Each row is a point on a landscape with many valleys, with its height.
A ball rolls from a point to the lowest of its 2 nearest points, and stops where none of them is lower. Distance is the straight distance between rows; heights are no part of it.
gufi height 299: [131 172 114 120 145 130 102 118 142  94 179 164 119  79 115  56 136 101
 139  91  61 193 158 117 141  98 115 105 132 152 128 160 149 117 172 148
  97  38  93 120 174 140 115 166 109 142  94 121  67  98]
tida height 549: [ 87 127 104 104 120 143  94 119 148 116  90 112 144 132  98 138  98 102
 161 132 141  94  81 112  93 144 138  98 140 113 133 131 156 121 111 156
 120 216 124 156  70  73 151  92 130 137 168 128 162 166]
gapat height 172: [144 141 161 158 107 106 144 156 114 129 127 113 122 155 140 123 133 171
 133 143 117 104 125 162 130 149 147 115  92 120 107 101  98 153  85 122
 176 121 148 130 137 131 136 138 148 102 154 148 171 151]
sut height 76: [157 187 138 161  93  95 148 155 118 104 135 168 140 113 146  83 156 145
 123 134  75 131  97 153 111 157 169  83  97  94  63  84 108 177 102 150
 178  73 152 144 122 133 159 156 140 157 159 140 184 170]
teze height 201: [122 151 122 157 133 126 163 159 100 155 155 142  75 172 140  86 135 128
 147 106  70 144 170 119 174 108  88 127  96 133 156 132 122 128 146 127
 143 122 116 129 203 140 158 182 106  90  84 137 144 163]
bor height 346: [157 138 119 112 161 150 162 136 103 177 119 116 118 160 188 192 193 161
  84 136 180 128 132 118 173 138 130 135 162  60 146 117 119 115 108 104
 153 131 146 173 114 140 177 175 124 185 132  77 137 172]
Daza height 331: [109  96 146 138 126 130 109 130 127 151 126 119 116 147 107 141 154  85
 156 165 135 149 119 115 114 111 119 169 171 138  88 153 131 149 135 115
 103 140 121  93 144 137 177 175 105 132 118  85 152 100]
gul height 266: [143 189 122 121 122 123 130 113 154  69 171 195 147  56 122  84 133 113
 107  92  92 197 127 133 131 124 148  86 148 154 104 147 160 146 166 144
 125  37 109 140 153 133 110 148 142 176 100 130  76  84]
reda height 371: [ 96  66 203 132 154 156  64 110 136 140 139 152 104 130  90  84  85 104
 163 128 119 173 134  97 146 107  99 138 143 205  78 175 119  93 137 102
  89  91 103  85 168 134 115 136 134  70 106 145 115  62]
rebe height 207: [ 86 130  98  90 158 134  99 120 155 153 151 142 118 133  89  97  79  72
 224 136  67 119  92 112 101 122 131 142 175 134 106 134 141 123 150 173
  83 139 106 108 129 114 138 128 127 156 131 117 161 144]
ropor height 130: [166 141  55 175 124 106 146 170 134  51 140  56 109 135 144 124 209 139
 102 140  86 116 147 161 132  78 106 112  68 111 141 120 148 149 115 145
 150 139 169 126 126 124 132 137  83 154 164 130  85 181]
biz height 25: [ 80 104 189 150  63 126 118 132 118 137 107 203 127 147  81 147  98 140
 125 112 144 127 119 118 116 176 138 111 100 166  77 117 131 161 110  98
 157 179 125 115 151 105 170 142 138  65 120 148 184  93]
Vipit height 259: [183 143 101 128 117 104 167 123 117 141 114  70 172 127 165 170 164 181
  76 143 188  87 119 158 115 122 142 154 129  77 164 110 125 144 118 119
 140 129 150 139  77 134 107  93 142 170 156 128 115 151]
kagu height 214: [141 114 152 141 162 127 111 149 148 120 127 127 120 119 144 140 131 150
 146 180 124 106 131 175 133 150 161 125 119 152  74 104  79 140  83 144
 149  87 157 114 134 158 118 146 149 128 191 143 165 101]
balas height 182: [ 86  98  78 122 118 113 153 109 125 189 152 117 135 154  84 120  93 107
 177 108 107  99 144 110 109 109 111 178 137 130 150 136 160 135 166 146
  72 178 104 106 137 110 131 114 101 125 104 128 146 134]
zata height 311: [113 102 112 138 102 122 106 133 115 127 115 105 127 128  99 125 160  75
 135 157 129 146 101 101  79 122 113 154 147  99  86 136 144 153 147 121
 119 173 115 103  88 112 176 130 105 125 141  89 149 143]
zerab height 258: [163 169 138  94 172 137 139  95 128 189 159 115 131 118 173 103 107 126
 150 105 124 135 160 126 168 109 118 155 174 129 172 151 111  91 146 154
 105  26  92 134 174 162  88 140 141 154  88 121  83 106]
vefur height 69: [183 167 121 111 173 115 119 123 133 140 141  57 143 115 184  92 108 108
 183 130 107 114  82 164  92 103 126 145 178 106 140 131 107 120 143 179
 131  30 111 119 115 147  72  82 170 163 134 140 103 138]
Zos height 719: [119 128 144 135  68 123  69  84 114 152 135 189 164  86  41 121 121  92
 148 160 116 103 158 116  96 153 156 129 102 166 125 118 113 118  95 167
  98 140 117  91 126 118 121 131 125 113 175 188 149 126]
lumu height 141: [103 128  90 141 118 116 178 142 128 186 158  98 121 182 120 124 101 143
 173 110 108  75 156 140 143 108 117 160 115 131 163 139 154 146 131 145
 110 173 123 115 166 113 145 140 115 125 119 139 160 147]
luve height 94: [ 99 120  89 109 156 152 131 142 180  72 124  80 117 134 140 157 125 111
 121 129 132 132 107 142 150  85 125  95 138 165 145 182 176 118 114 117
 114 175 158 131 136 111 137 149 119 179 121  84 102  95]
Venav height 488: [106 105 136 103 129 159  64 103 159  98 100 130 134 113  99 122  67 106
 133 109 123  97 106 111 105 133 118  91 110 153 170 152 142  64 124 133
 122 183 117 136  85  89  79  39 140  94 146 170  92 153]
Tidu height 307: [127 113 162 117 110 149  47  90 137 109 115 151 128  82  97 144 151  83
 123 185 158 132 139 103 130 119 141 125 132 164 127 147 125  82 101 118
 101 128 134 107 116 130 133 154 112 129 160 129 113 111]
Salez height 358: [ 92 101 199 152  92 126  97 114 129 144 134 177 126 129  83 106  91 126
 146 119 133 152 131 124 129 117 126 129 127 209  87 158 129 130 122 107
 115 103 112  74 184 128 122 151 144  76  90 148 131  41]
fol height 614: [121  78  68 135 150 105 149  89 130 124 119 138 164  79  99 192 146 122
  98 161 185 126 141 119 107 145 150 175 129  95 111  92 142 140 128 106
  79 181 142 120  62 118 125 101  98 153 174 110 144 113]
tefe height 135: [117 143  89 148 155 121 151 163 162 155 154  78 107 178 126  65  90 100
 239 129  47  83 105 155 121  69 124 149 146 158 120 142 139 141 143 176
 105 108 122 101 178 128 139 144 142 139 100 133 147 132]
sunov height 122: [112 147 186 116 144 166 121 156 114 126 126 179  72 157 154  95 103 141
 148  86  91 170 146 110 192 140  97  73 114 147 149 142 112  92 133 123
 165 102 109 144 187 150 134 157 142  72  66 134 130 129]
Faf height 224: [118 195 123 128 110 117 165 129 147 112 164 226 134 103 117  93 111 143
 113  77  90 169 143 147 159 139 150  82 136 154 104 129 149 161 142 134
 139  66 120 147 185 136 134 191 140 175  85 119 128  77]
dasom height 350: [107  70 167 141 146 135  87 122 134 157 135  88 122 154 114 118 111  93
 159 161 137 152 119 101 112  97  98 179 168 177  91 177 129 118 137 100
  91 112 111  64 154 146 131 132 122  94 107 102 121  74]
Moz height 173: [168 151 179 143 149 119 136 146  88 127 132 143  97 123 167  72 119 148
 123 105  79 169 142 127 146 154 113 116 106 124 103  91  61 124 148 114
 181  46 112 138 153 162 100 125 144  73 106 153 125 142]
Dinem height 284: [118 147  89 143  83 105 142 134  92 148 152 123 134 139  96  93 165  76
 146 128  99 127  86 112  72 126 113 149 151  67 104 125 165 177 175 143
 112 156  99 117 107  99 185 149 103 164 107  88 164 185]
fufo height 219: [163 148 129 130 129 119 116 126 116 185 120  61 138 154 150 122 163 107
 183 181 132  70 106 145  95 105 132 164 161 104 133 131 112 137 111 159
 125 111 127  99 107 145 156 129 136 155 165 111 163 170]
tivol height 180: [101 153 154 137 102 115 166 133 112 138 157 206 125 125 111 112 133 147
 102  92 124 188 150 121 172 131 113 121 133 152  96 140 142 168 168 103
 116  87 107 130 195 148 164 197 117 124  58 100 133  71]
Lik height 211: [170 160 200 125 136 115 126 118  88 149 140 127 122 131 180  64  78 132
 168  83  77 172 104 128 112 137 112 126 153 128 106 128  83 116 169 134
 156   4  84 125 163 150  84  94 170  74  70 161 112 111]
Toze height 21: [169 148 109 122 108 111  97 112 117 120 135  84 150  95 130  86 142  81
 160 156  98 116  96 144  65 105 115 137 157 105 127 128 142 135 151 174
 114  80 105  92  84 131 100  90 138 161 143 123 105 151]
Kel height 314: [112 102 149 146 133 156 131 153 106 139 115 134  86 159 121 136 142 147
 113 123 135 134 164 106 161 159 111 121  93 114 148 109 114 114 122 106
 154 175 133 143 141 128 153 143 106  78 138 136 151 158]
sil height 194: [164 145 146 123 112 134  77 112 104 201 125  52 130 156 141  92 135  74
 182 178 118  81 121 116  95  98 108 167 159 121 165 150 107  98 110 155
 117 104 100  90 139 148 127 124 129 121 130 130 134 172]
gedub height 280: [171 124 161 123 118 123  53  78 122 109 124 162 152  41 102 131 167  95
 105 194 165 149 152 123 108 138 156 142 136 144 103 121 100  95 103 133
 101  86 127  98  95 144  86 123 126 133 175 151 103 104]
pubu height 648: [ 76 102 111 116 115 161 130 110 129 123  89 138 141 126 109 199 131 118
  88 124 203 105 111 113 143 140 159 105 124 129 144 132 174 127  84 104
 120 240 149 162  93  87 182 146 120 138 144 105 163 119]
gatub height 283: [154 128  59 114 203 117 147 161 134 119 138 107 109 121 159 142 179 142
 145 158 106 123 120 150 145 133 139 138 162  54  97  88 112 152 141 161
 136  98 153 159  95 134 154 129 115 199 183  85 145 185]
tofo height 442: [135 127 116 123 127 120 136  96 129 151 144 144 150 100 112 157 140 134
 106 144 151 122 172 139 146 122 144 155 131 142 144 120 130 120 116 125
 101 122 139 107 129 141 113 145 117 160 134 127 123 101]
Kip height 501: [143 111 129 137 167 116 125 121 104 165 153 158 119 107 122 140 158 134
 140 174 125 147 156 132 134 149 140 183 162 110  68  93  81 141 135 129
 116  74 118 109 136 163 142 162 116 139 152 116 153 114]
fibo height 285: [141 123 161 107 118 129  81 101 135 123  93 138 172  91 125 168 118 137
 113 182 193  92  97 128  93 169 168 128 154 128 108 104 113 120  97 135
 132 130 130 122  64 124 109  84 176 135 191 141 145 117]
zuv height 337: [ 70  54  90 117 194 135 175 136 133 107 118 142 104 149 121 150  80 144
 122  87 137 175 121  94 139 153  96 149 148 100  97 117 130 145 200  85
 104 177 115 155  99 110 123  88 119  89  95  97 118 104]
Rif height 704: [127 148 140 122  60 118  87  92 142 121 121 225 176  74  69 147 115 133
 110 129 132  92 159 136 116 172 193  88  80 163 144  99 119 113  68 167
 122 134 146 129 125 117 104 127 144 130 177 208 131 123]
Zukag height 631: [103  98  78 128 133 121 142 122 154  82  93 117 157 102 107 194 133 132
 102 143 192 109 107 144 113 137 155 126 128 118 107 115 156 159 106 115
 111 221 167 147  69  93 152 112 116 157 182 104 158 111]
Kuza height 221: [182 167 113 110 109 100 127 109 130 142 117  38 172 147 161 129 129 157
 124 139 157  61  98 152  85 115 135 136 140  87 181 133 139 126 105 158
 141 124 133 127  69 121  84  62 154 165 164 149 115 168]
lova height 125: [144 153 128 172  92  88 162 151 118 127 143 160 147 125 109 120 148 154
 121 133 105 128 122 158 108 155 157 145 110 121  53  89 112 197 128 133
 149  94 144 103 128 134 160 151 130 129 146 129 188 123]
tel height 164: [111 141 171 151 137 130 173 172  94 148 141 165  64 182 161  83 105 162
 153  93  77 150 169 124 195 147  94  98 100 139 130 108  98 132 124 114
 166  96 117 132 203 161 137 174 127  58  77 136 165 128]
pade height 320: [162 150 136 140 149 121 104 132 123 107 169  99 104 125 150  38 126 101
 146 105  61 188 139 122 125  67  80 131 120 156 124 163 109 107 173 135
 122  28  98 108 171 147  98 135 121 104  70 140  54 113]
kudiv height 585: [115  94 106 149 116 105 104 130 129 151 129 107 143 134  75 135 129 113
 188 190 110  65 126 150  79 122 137 166 112 130  92 107 120 150 103 166
 104 177 142  76  97 112 136 112 112 117 207 160 189 151]
Bagi height 414: [140  97 211 121 114 138 108 117  86 184 125 117 122 165 150 127 103 151
 134 120 160 122 155 109 149 130 102 160 129 150 169 137  98  92 120 103
 144 103  99 103 152 160  77 104 145  49  84 163 111 122]
zitub height 349: [134 103  99 133 163 138 173 132 152  67 110 113 112 114 154 184 160 186
  39  99 188 131 180 149 185 116 133 115  78 131 171 115 135 114 117  82
 128 182 177 167 127 131  82 118 110 137 127 124  71  92]
Gazi height 223: [124 118 117 139 128 146 108 149 150  60 113  90  86 126 121 136 154 109
 106 132 120 130 147 127 142 103 117  96  71 149 152 144 137  94 105 118
 132 188 154 126 133 117 134 137  96 113 151 137  98 143]
Dup height 298: [123 112 130 108 144 147 127 128 102 151 112  96 117 153 143 151 136 123
 118 128 136 136 140  95 137 134 104 143 135  93 163 128 125 101 140 111
 142 159 111 136 111 131 141 119 115 101 129 119 125 162]
puziz height 245: [108  65 109 155 105 108 162 114 128  75 125 140 142 101 106 132 142 135
  54  81 186 200 146  93 130 105  94 156  92 135 129 136 164 152 193  58
  93 158 124 137 110 114 110  92  94  86  62 115  61  67]
Kufu height 198: [102  92 122 162 116 106 175 135 140  53 110 176 130  98  93 141 127 169
  60  77 155 175 147 136 128 152 118 120  74 148  93 101 139 168 173  78
 128 154 132 141 131 112 116  96 122  79  98 136  88  63]
Tezon height 600: [125  86  74 151 112  87 136 109 118 140 133 126 167  92  72 158 149 126
 132 170 144 100 144 144  78 131 139 183 119 101  99  91 129 170 131 142
  91 165 137  86  72 122 124  95  98 136 183 146 155 129]
tipo height 250: [145 149  99 119 136 120 118 126 133 141 136 129 143 106 121 130 157 118
 150 171 115 105 112 148 107 132 150 127 152  95 109 101 123 152 122 170
 129 106 135 122  96 133 154 147 124 186 179 110 161 158]
Fegav height 93: [ 75  76 198 156  94 151 110 130 148  84  82 181 114 126  92 169 106 154
  92 127 186 121 125 130 131 167 162  95  84 195  92 126 140 138  83  82
 143 192 157 124 148 117 126 127 150  72 138 145 155  50]
dokon height 388: [143  96 143 147 134 119 170 147 121  91 111 111 122 140 156 156 143 210
  49 104 187 139 149 157 149 141 128 138  82 140 145 115 114 141 125  77
 158 135 158 140 136 135  68 100 136  89 115 147  95  82]
pudef height 177: [140 153  73 156 107 123 135 160 154  59 134  99 119 140 119 133 178 131
 116 121  93 106 159 157 141  88 126  86  63 141 156 136 161 125  83 147
 133 174 172 136 154 116 146 170  91 152 155 146 114 154]
leg height 253: [ 93 164 100  98 100 110 133 108 123 158 148 167 154 123  88 124 125  71
 159 121 127 127  74 118  82 148 141 133 181 105 102 142 176 173 166 161
 100 139  96 129 117 103 183 156 120 202  96  85 175 134]
luta height 181: [102 104 130 107 180 164 129 169 167  62  82  78 107 139 173 156 109 121
 104 123 157 162  65 125 137 139 125  91 165 131 107 153 137 123 137  94
 148 150 152 176  96 103 147 104 155 129 121  69 105 114]
nemi height 175: [163 139 142 108 111 119 148 122 131 141 104  40 156 175 183 141 104 180
 102 103 170  85 109 150 110 109 121 130 121 117 207 156 133 105 116 112
 155 152 126 137 103 120  66  61 155 116 108 146  88 149]
libi height 418: [161 119 140 149 103 101 148 103 112 151 135 138 156 116 124 148 146 179
  72 130 179 129 171 153 135 125 138 174 104 146 141 114 115 137 119  94
 127 110 134  99 144 146  78 120 132 105 120 158 100  84]
Gis height 535: [ 95 127 137  96 190 158 118 140 117 131 137 205  76 122 125 125 122 110
 140 128  89 167 129  91 147 191 139 117 151  94  77  87  89 119 157 132
 138 128 112 172 129 124 178 166 115 119 132 105 163 167]
gemi height 332: [121 137 178 127 114 143  69 112 144 125 141 165 134 103 102 118 120 102
 155 163 130 148 130 126 126 125 145 120 134 178  92 153 117 112 106 136
 122  97 125  95 158 137 134 165 142 127 137 139 134  74]
rukub height 129: [171 163 162 152 123 119 121 155  92  99 118 156 120 106 155  94 157 140
 100 135  95 165 116 120 120 175 147 106 115  85  72  75  76 146 143 118
 190  65 126 145 107 141 144 129 139 108 147 137 148 168]
manen height 87: [100 140 157 160  49 123 142 135  89 154 128 199 136 143  80 142 151 133
  86 107 153 140 151 108 133 151 126 135 103 129 106 111 141 173 119  98
 136 171 122 116 157 128 188 187 106 113 105 131 177 115]
galo height 148: [ 81  85 164 148 112 145 156 150 142  71  90 178 111 119 111 164 119 158
  64  88 178 153 135 129 153 156 132  93  81 169 112 115 146 150 122  79
 143 182 147 148 148 109 131 118 130  75 102 125 119  65]
ruzi height 374: [147 136 144 113 136 131 159 152 119 168 118  63 126 179 187 161 169 126
 110 140 177 141 108 126 146 109 117 140 179 104 155 168 136 136 119  97
 146 119 136 133 134 137 166 165 132 155  90  73 126 132]
vupof height 251: [147 129 141 119 131 120  95 100 148 112 128 171 159  62 109 162 138 126
 121 187 163 120 133 153 111 152 180 127 143 146  88 109  98 131  94 153
 119  90 145 107 102 144 110 124 146 155 196 148 140  88]
tapi height 310: [104  92  80 127 180 118 174 158 132  97 126 132 104 140 137 121  91 163
 135  82  87 148 106 126 115 148 106 132 126  93 101 100 116 157 193 122
 146 149 122 159 109 109 106  72 125 100 116 125 123 147]
Bam height 174: [146 191 109 162 117 116 181 155 118 163 169 122  89 173 151  44 120 114
 185  99  18 105 168 139 162 100 115 117 103 135 152 118 114 145 130 156
 137  74 106 133 210 145 134 170 120 111  81 156 138 166]
fup height 70: [156 149 112 119 130 124 112 126 154  89 130  78 139 108 143 115 128 114
 122 135 123 123  95 152 103  98 121 118 130 137 150 155 134 112 132 144
 135 110 129 116 102 127  94  87 138 155 133 130  76 129]
riba height 168: [139 137 140 147 126 128  93 148 138 158 136  55 104 165 140  69 117  77
 201 166  74 101 110 138 106  66 102 149 131 164 130 164 121 111 121 158
 123 103 113  81 163 143 135 139 130 114 113 140 129 139]
badez height 169: [115 147 105 129 156 124 125 135 162 146 165 134 123 132 112  75  82  96
 208 120  57 127 126 145 113  96 124 136 152 171  96 145 129 131 148 174
  98  82 109 104 176 136 114 133 139 137 106 139 123  99]
zesep height 394: [147 104 205 108 135 150 136 125  84 205 119 127 113 175 172 155 141 153
 119 141 179 136 158 106 172 148 106 173 155 121 161 130  90 102 112  97
 150  98 108 126 150 171 121 144 144  85  98 121 131 128]
bopez height 271: [126 138 125 134 120 151 128 142 118 115 138 194 103 125 112 139 150 158
  96 102 104 129 206 122 188 158 125  95  66 123 164 101 110  92  94 137
 133 146 145 154 166 136 127 169  99 110 139 161 122 149]
gofum height 264: [131 114 126 123 123 149  88 109 150  64  87 112 122  99 122 175 162 105
  75 151 178 111 140 125 133 112 138  99  92 147 169 136 145  74  94 102
 118 197 171 144  95 106 122 125 106 138 169 132  92 125]
Bur height 138: [ 87  71 125 119 163 162 109 147 160  84  99  62 111 157 140 166 127  88
 123 150 166 154  80 108 130  95 111 123 161 158 128 182 156 116 124  86
 105 187 148 125 103 113 156 129 126 139 124  72 103  96]
Fep height 517: [139 117 151 114 193 142 118 130 101 153 136 175  99 114 142 121 126 141
 150 153 101 160 152 109 143 191 144 145 151  97  86  72  54 117 148 131
 154  72 117 150 129 155 136 139 134 100 154 139 161 152]
luk height 226: [105  86  82 125 185 128 178 150 169  89 108  85 128 135 169 170 108 172
 101 113 160 135  94 144 132 129 133 126 138 109 113 130 139 152 148 107
 139 170 163 166  96 107 118  93 147 140 135  83 110 103]
lasa height 529: [130 133 122 112 105 135  95 125 121 109  92  88 148 134 126 113 104 115
 136 125 109  98  78 108  72 141 117 101 112  91 144 122 148 117 137 150
 145 178 115 147  64  79 123  49 136 109 162 145 127 198]
sive height 92: [120 126  63 155 139 119 169 174 167 142 147  42 110 190 139 112 128 124
 193 150  94  67 126 168 141  66 116 147 121 156 139 152 161 152 115 160
 110 165 153 113 172 123 149 149 122 159 134 119 149 143]
Nek height 300: [151 137 106 120  96 100 130 114 143  94  91  89 188 103 129 158 140 142
  66 140 200  90  86 149  80 114 150 114 132 119 154 135 161 143 113 117
 126 169 148 131  59 101  98  81 146 168 148 123 107 116]
sofup height 265: [118  95  74 106 184 144 159 145 131 116 112  80 114 149 158 171 130 135
 114 117 146 131 114 107 138 138 117 138 146  70 147 121 132 117 153 116
 134 187 139 177  78 102 145 103 111 131 142  92 122 166]
Ponin height 370: [154 144 169 101 116 152 140 121  82 209 114 120 131 169 175 162 163 154
 107 146 178 107 139 108 156 156 129 152 160  72 159 116 106 114  99 112
 160 121 136 158 129 150 162 155 140 138 124 112 157 176]
likoz height 133: [103 152 183 131  71 133 149 153  94 145 124 207 123 149 120 131 150 136
  88  99 157 171 116 115 157 152 120 102 120 121  98 128 138 172 139  84
 168 133 128 149 161 136 206 200 124 122  70  92 164 107]
verin height 127: [149 171  87 174 109 103 161 180 126  91 162  99  92 161 142  45 152 124
 162 126  14 132 146 144 141  86 107 100  70 134 116 110 119 156 122 149
 157 109 145 127 178 137 144 160 109 122 115 153 143 190]
kima height 128: [145 141 112 112 125 115 144 137 158  96 111  40 152 145 177 120  78 161
 126  92 130  97  67 147  92  97 111 109 130 126 176 168 147 119 146 131
 149 133 130 137  93 113  61  50 163 141 103 133  77 137]
suna height 115: [175 194 121 145 113  84 146 142 126 112 135  55 155 137 169  51 112 111
 188 122  66 106  62 171  70 101 124 110 140 105 118 129 128 169 140 172
 152  47 116 119 117 127  99  83 164 157 117 147 131 171]
mirim height 437: [112  74 193 108 117 163  84 109 101 149 108 128 106 152 132 144  92 133
 117 109 162 118 156  82 159 125  85 132  96 159 192 155 124  64 121  96
 126 165 106 113 125 142  74  81 125  38 102 167  93 130]
Fubu height 396: [123 142 124 107 119 133 173 128 129 176 133  95 145 163 161 168 146 140
 103 115 193 126 142 134 165  98 119 147 161 133 194 174 167 123 121 103
 115 137 140 137 164 146 141 175 126 167  71  82 112  98]
tob height 278: [130  73 137 131 138 121 129 115 123 100 113 126 141 103 129 147 151 125
  70 119 184 189 138  97 125 128  98 169 129 119 125 126 129 125 175  68
 109 134 113 128  91 129 109  88 105  89 104  97  73  98]
noze height 485: [153 138 118 134 130 118 110 104 101 150 160 223 140  63  91 134 174 108
 123 171 126 144 152 118 124 166 160 156 152  99  57  82  92 138 130 151
  96  65 129 109 118 154 155 165 122 176 174 128 154 129]
Lero height 176: [127 167 162  87 121 143 137 124 141 157 121 161 139 135 168 136  87 157
 132  96 130 114 108 138 150 165 150  85 148 119 167 137 129 111 110 148
 168 108 117 168 138 127 124 126 171 156 118 127 150 148]
Zevu height 292: [170 162 133 130 126 127 120 112 110 139 157 117 128 107 136  88 141 128
 118 107 103 150 167 130 134 100 110 137 111 136 167 141 115 101 149 137
 132  56 105 118 162 151  88 124 119 121 102 148  69 130]
beva height 75: [145 148  76 178 103 107 170 170 106  88 155  87  98 146 136  94 178 134
 107 114  71 156 160 123 127  90  82 128  72 110 149 131 136 153 158 115
 152 133 142 128 161 131 146 149  86 116 102 131 105 170]
guv height 273: [127 113 103 108 197 134 153 124 138 131 146 117 115 125 155 107  69 156
 164  87  83 150 126 132 129 134 108 147 161 112 118 120  95 116 189 137
 125  85 100 146 124 137  72  71 146 107 114 129 101 124]
zuzo height 42: [100 121  80 112 162 139 142 138 176 138 142  85 120 148 111 146 121 110
 169 153 127  92 129 155 156  86 131 130 154 162 138 162 170 131 111 160
  92 163 150 118 151 119 157 168 113 194 138  89 144 110]
vamu height 65: [124 168 157  88 149 147 134 139 118 122 133 162  95 127 159  83  96 116
 150  73  65 174 115  99 154 151 106  79 136 105 150 136 118 101 176 142
 157  79  94 174 153 138 122 131 135 111  84 118 107 166]
kuvop height 218: [ 71 122  89  90 132 130 137  94 133 185 155 151 137 133  87 126  84  82
 180  98 119 138 112  99 107 118 122 152 177 122 122 152 169 140 183 141
  65 158  84 121 127 108 151 129 112 157  78  98 153 113]
vapu height 464: [130 147 101 119 116 116 141  91 121 163 166 208 155  81  96 150 156 124
 106 126 147 140 160 123 149 143 153 155 153 118 112 115 136 137 136 132
  88  88 125 127 137 150 148 186 106 193 122 113 134  99]
vor height 240: [136 123 154 120 166 133 121 120 122 164 146 108 114 150 156  72  56 121
 190  87  80 152 102 122 118 104  91 146 180 142 128 150 103  91 175 146
 117  50  85 101 156 151  80  86 160  88  68 137 101 112]
buri height 569: [103 118  95 111 128 130 102 118 162 154 123 107 150 143  90 137  88 117
 202 163 110  49 107 144  97 125 153 127 143 147 130 130 141 124  88 186
  98 181 139 114 100 102 125 102 137 154 194 152 177 149]
Lepi height 123: [120 168 177  97 147 151 141 144 126 123 120 194 104 119 176 119  85 152
 125  86 107 158 109 112 166 181 138  58 137 101 125 111 107 124 146 137
 187  87 118 193 134 128 134 132 159 122  96 122 146 153]
Kuder height 462: [ 91  55 155 133 143 162  81 120 123 125 106 108  99 161 105 133  64 129
 138 111 109 100 121  94 121 133 102 120  91 160 151 144 120  70 114 107
 127 193 118 107 110 121  81  54 130  39 133 175 109 152]
Borub height 306: [106  60 115 136 150 120 175 144 117 102 110 123 124 135 146 171 138 144
  69 104 182 189 114  91 127 155  96 160 147  95 103 117 130 169 181  60
 133 149 118 151  98 123 147 110 112  94  88  77 102  93]
kes height 304: [145 118  85 129 144 134 135 108 152  71 100 117 143  90 136 201 171 155
  51 138 190 103 155 146 159 122 167 105  90 119 185 112 135  89  76 111
 110 193 186 172  96 115 110 113 107 163 181 145  98 121]
Res height 225: [140 161 102 154 121 127 148 160 157  71 145 157 106 130 118 127 160 160
  96 111  94 121 185 153 170 127 152  82  60 144 133 108 130 117  68 140
 144 142 180 152 171 140 123 178 109 139 164 153 116 142]
zup height 684: [111 149 107 105  66 134 121  76 135 148 125 204 189  89  85 173 118 130
 100 118 162  76 155 128 143 137 182  92 103 145 188 124 168 111  61 158
 102 185 150 147 118 104 124 146 131 178 158 172 143 134]
Veko height 730: [137 127 180 153  60 122  75 112  95 173 130 152 144 121  77 132 158 106
 139 183 132  98 148 119  94 151 142 157 115 136 117 111 100 130  90 137
 126 143 118  83 134 136 162 149 121 101 164 161 180 142]
Let height 510: [139 149 145  98 100 139  69  96 133 132 103 111 149 119 125 101  80 100
 138 117 112  99  84 110  67 138 120  94 133 127 176 147 142  85 126 148
 133 135  97 129  74 100  84  47 152 113 139 164  96 181]
vilo height 316: [150 103 148 129 113 119 104 120 134  94  72  75 162 128 142 175 125 158
  90 170 212  79  86 148  83 139 154 129 139 127 128 123 135 145  82 108
 141 168 157 126  36 112 111  65 166 121 181 127 133 119]
bonim height 315: [147 134  81 121 180 147 132 133 120 118 125 145 104 104 148 165 188 130
  91 140 129 148 144 116 158 134 132 126 138  67 127 106 114 113 132 124
 135 124 143 169 113 131 161 160 107 182 157  88 122 163]
big height 664: [ 96 130 129 122  63 135 113  85 121 138 104 160 171 103  84 178 138 103
  79 135 197 107 139 108 128 119 158 118 114 138 169 146 175 116  82 104
  99 218 138 131 107  98 159 148 114 155 124 123 147 106]
karu height 222: [158 194 138  89 135 137 140 111 141 163 151 139 147 121 167 110 114 135
 154 111 110 111 124 151 153 128 152 117 159 132 164 136 135 110 108 164
 137  54 111 146 159 151 109 147 156 192 114 130 119 131]

Call two points neighbours if one is among the 2 nearest of the other. Go from one point of each pair to the other, from neighbour to neighbour, staying as low as possible. Name the highest point that can't be avoided.
sut / zuzo -> zuv
tefe / vamu -> Kel
Toze / sut -> vilo
biz / vamu -> pade
vamu / beva -> teze

Two balls start at each pair of points below. Name the first point that both come to, or write -.
Nek / lasa -> -
dasom / Kip -> -
gufi / tofo -> -
